Each scene shows the same named points in several views. A view is turned or mirrored, and shifted as a whole, has a little noise and may leave points out.
(in the rows, 128 means zero)

Scene 1
View 1
J_461: [105  49  88  76 121  78 113 111 146 137]
J_87: [121 139 141 168 105 104 134 127 129  90]
J_330: [ 95  85 118  84 127  79 101 126 157 118]
J_545: [ 86  99 130  88 142  83  85 142 149 118]
J_763: [136  93  99 152  81 102 161  88 137 107]
J_206: [ 77  54 109  46 164  67  69 141 148 143]
J_900: [102  99 130 135 149  97 106 141 114 109]
J_145: [ 95 107 141 131 169  96  89 159 108 112]
J_76: [ 99 120 141 131 140  92 101 145 133 101]
J_566: [ 84  95 142 112 179  87  76 165 110 119]
J_619: [115 159 158 187 119 109 127 143 118  80]
J_734: [ 78 104 151 115 189  89  68 176 108 116]
J_929: [111 117 140 159 141 105 116 142 109 100]
J_54: [128 115 124 165 106 103 142 115 127  98]
J_39: [ 90 113 146 119 154  91  91 155 127 106]
J_803: [100  90 125 125 157  90  95 147 110 117]
J_592: [126 137 140 190 121 115 137 133 104  86]
View 2
J_76: [165 146 145 134 116 120 147 142 146 111]
J_803: [185 147 137 113 123 120 136 125 128 132]
J_545: [202 133 164 153 125 112 150 126 148 140]
J_39: [179 147 146 124 119 113 150 142 152 121]
J_619: [109 165 121 136 100 135 160 163 152  64]
J_763: [134 169 129 194 106 168 115  94  87  78]
J_900: [169 152 133 117 119 125 139 129 128 118]
J_145: [178 147 136 100 123 111 144 141 143 123]
J_734: [183 139 149  99 124 101 157 157 163 131]
J_54: [132 163 125 160 108 145 132 125 113  75]
J_330: [202 139 164 171 128 126 140 110 132 133]
J_929: [139 159 124 120 111 128 140 137 129  94]
J_592: [109 172 106 125 102 140 142 144 125  69]
J_206: [252 120 179 144 140 105 135 102 132 175]
J_566: [194 137 145  94 127 102 148 137 147 147]
View 3
J_566: [156 144 150 105 141 126 136 122 150 123]
J_76: [125 126 123 134 116 147 159 125 146 133]
J_545: [155 127 135  96  99 145 158 120 160 161]
J_87: [ 73 117  92 191 102 166 173 132 135 121]
J_39: [135 136 132 127 120 141 146 122 153 129]
J_734: [157 143 144 129 127 134 128 115 152 112]
J_900: [118 129 128 120 139 138 160 137 147 134]
J_619: [ 79 123  98 196 115 157 156 126 136 104]
J_330: [143 113 129  90  99 153 175 124 162 177]
J_592: [ 66 121 101 175 143 149 171 145 132 109]
J_763: [ 55  89  93 131 123 169 224 161 142 182]
J_929: [ 97 125 116 149 140 145 160 138 141 120]
J_54: [ 71 107 101 147 126 159 189 148 142 148]
J_206: [186 129 157  48 113 133 158 120 172 185]
J_461: [132 107 133  55 119 146 195 142 165 204]
View 4
J_900: [120 108 103 121 148 132 150 108 122 149]
J_330: [163  82  67  94 162 110 108 101  99 132]
J_206: [169  41  65 101 143  86 149 121  81 145]
J_145: [120 124  84 128 155 130 156  99 118 160]
J_592: [104 181 108 120 175 175  98  81 151 136]
J_461: [166  50  99  86 147 115  97 115  99 112]
J_54: [128 148 109 103 170 166  77  83 140 121]
J_76: [133 137  70 117 167 132 124  87 120 150]
J_545: [157  90  58 105 159 105 127 102  97 148]
J_39: [135 129  70 119 164 120 141  90 114 158]
J_734: [129 132  58 129 160 115 165  95 109 170]
J_566: [126 109  75 126 153 116 171 106 105 164]
J_87: [128 168  88 111 176 158  81  77 139 131]
J_619: [110 198  79 124 180 163  99  72 147 147]
J_803: [129 107  95 119 153 128 142 104 115 143]
J_929: [114 152 100 120 164 155 118  90 136 141]
J_763: [141 122 128  85 165 165  40  91 140  98]
View 5
J_763: [136 128 126 155 172  68 120 101 190  95]
J_145: [122 137 149 132  76 151 133 123 123 129]
J_39: [108 140 144 139  81 139 119 115 116 115]
J_545: [101 149 119 171  89 131 119 110  99  92]
J_803: [124 144 133 153  88 140 141 119 130 122]
J_330: [101 148 111 181 108 118 123 111 106  84]
J_206: [104 160  87 211  76 155 152 121  75  89]
J_900: [123 139 143 140 100 131 133 120 140 123]
J_461: [121 152  89 210 129 117 151 115 123  85]
J_76: [ 99 139 143 140  87 127 102 106 109 103]
J_54: [130 129 147 129 139  91 111 106 177 112]
J_566: [116 144 138 144  62 161 138 127 110 123]
J_619: [117 122 187  86 113 100  82 104 169 126]
J_734: [106 137 153 128  57 156 121 120 103 125]
J_87: [119 126 164 115 127  94  91 101 169 117]
J_592: [133 120 176 101 122 106 110 113 186 133]
View 6
J_76: [116 123 140 129 102 146 122 104  99 124]
J_330: [100 139 156 107  58 123 145  68 108 133]
J_545: [102 143 146 117  78 117 136  70  85 137]
J_566: [ 87 147 129 137 107 106 110 112  74 142]
J_803: [ 90 136 146 125  96 119 123 121 101 135]
J_900: [101 126 146 125 101 133 124 125 108 131]
J_929: [114 114 142 131 115 156 117 138 120 119]
J_461: [ 75 150 172  93  42 106 162  82 133 140]
J_39: [120 129 125 139 119 143 107 101  72 127]
J_763: [119 101 187  98  67 169 157 125 185 109]
J_87: [137  98 153 125 107 186 124 122 136 107]
J_592: [130  95 148 134 124 179 117 155 139 106]
J_54: [125 102 164 115  95 168 136 130 152 110]
J_619: [151  92 136 137 130 197 111 136 119 105]
J_145: [ 99 133 135 132 115 124 113 121  83 138]
J_206: [ 68 173 149 110  53  77 144  60  78 155]

Which points are out of place in each view (at most two, in the order of its rows)? Write - if all are in place.
view 1 | J_734
view 2 | -
view 3 | J_87
view 4 | J_900
view 5 | J_76
view 6 | J_39
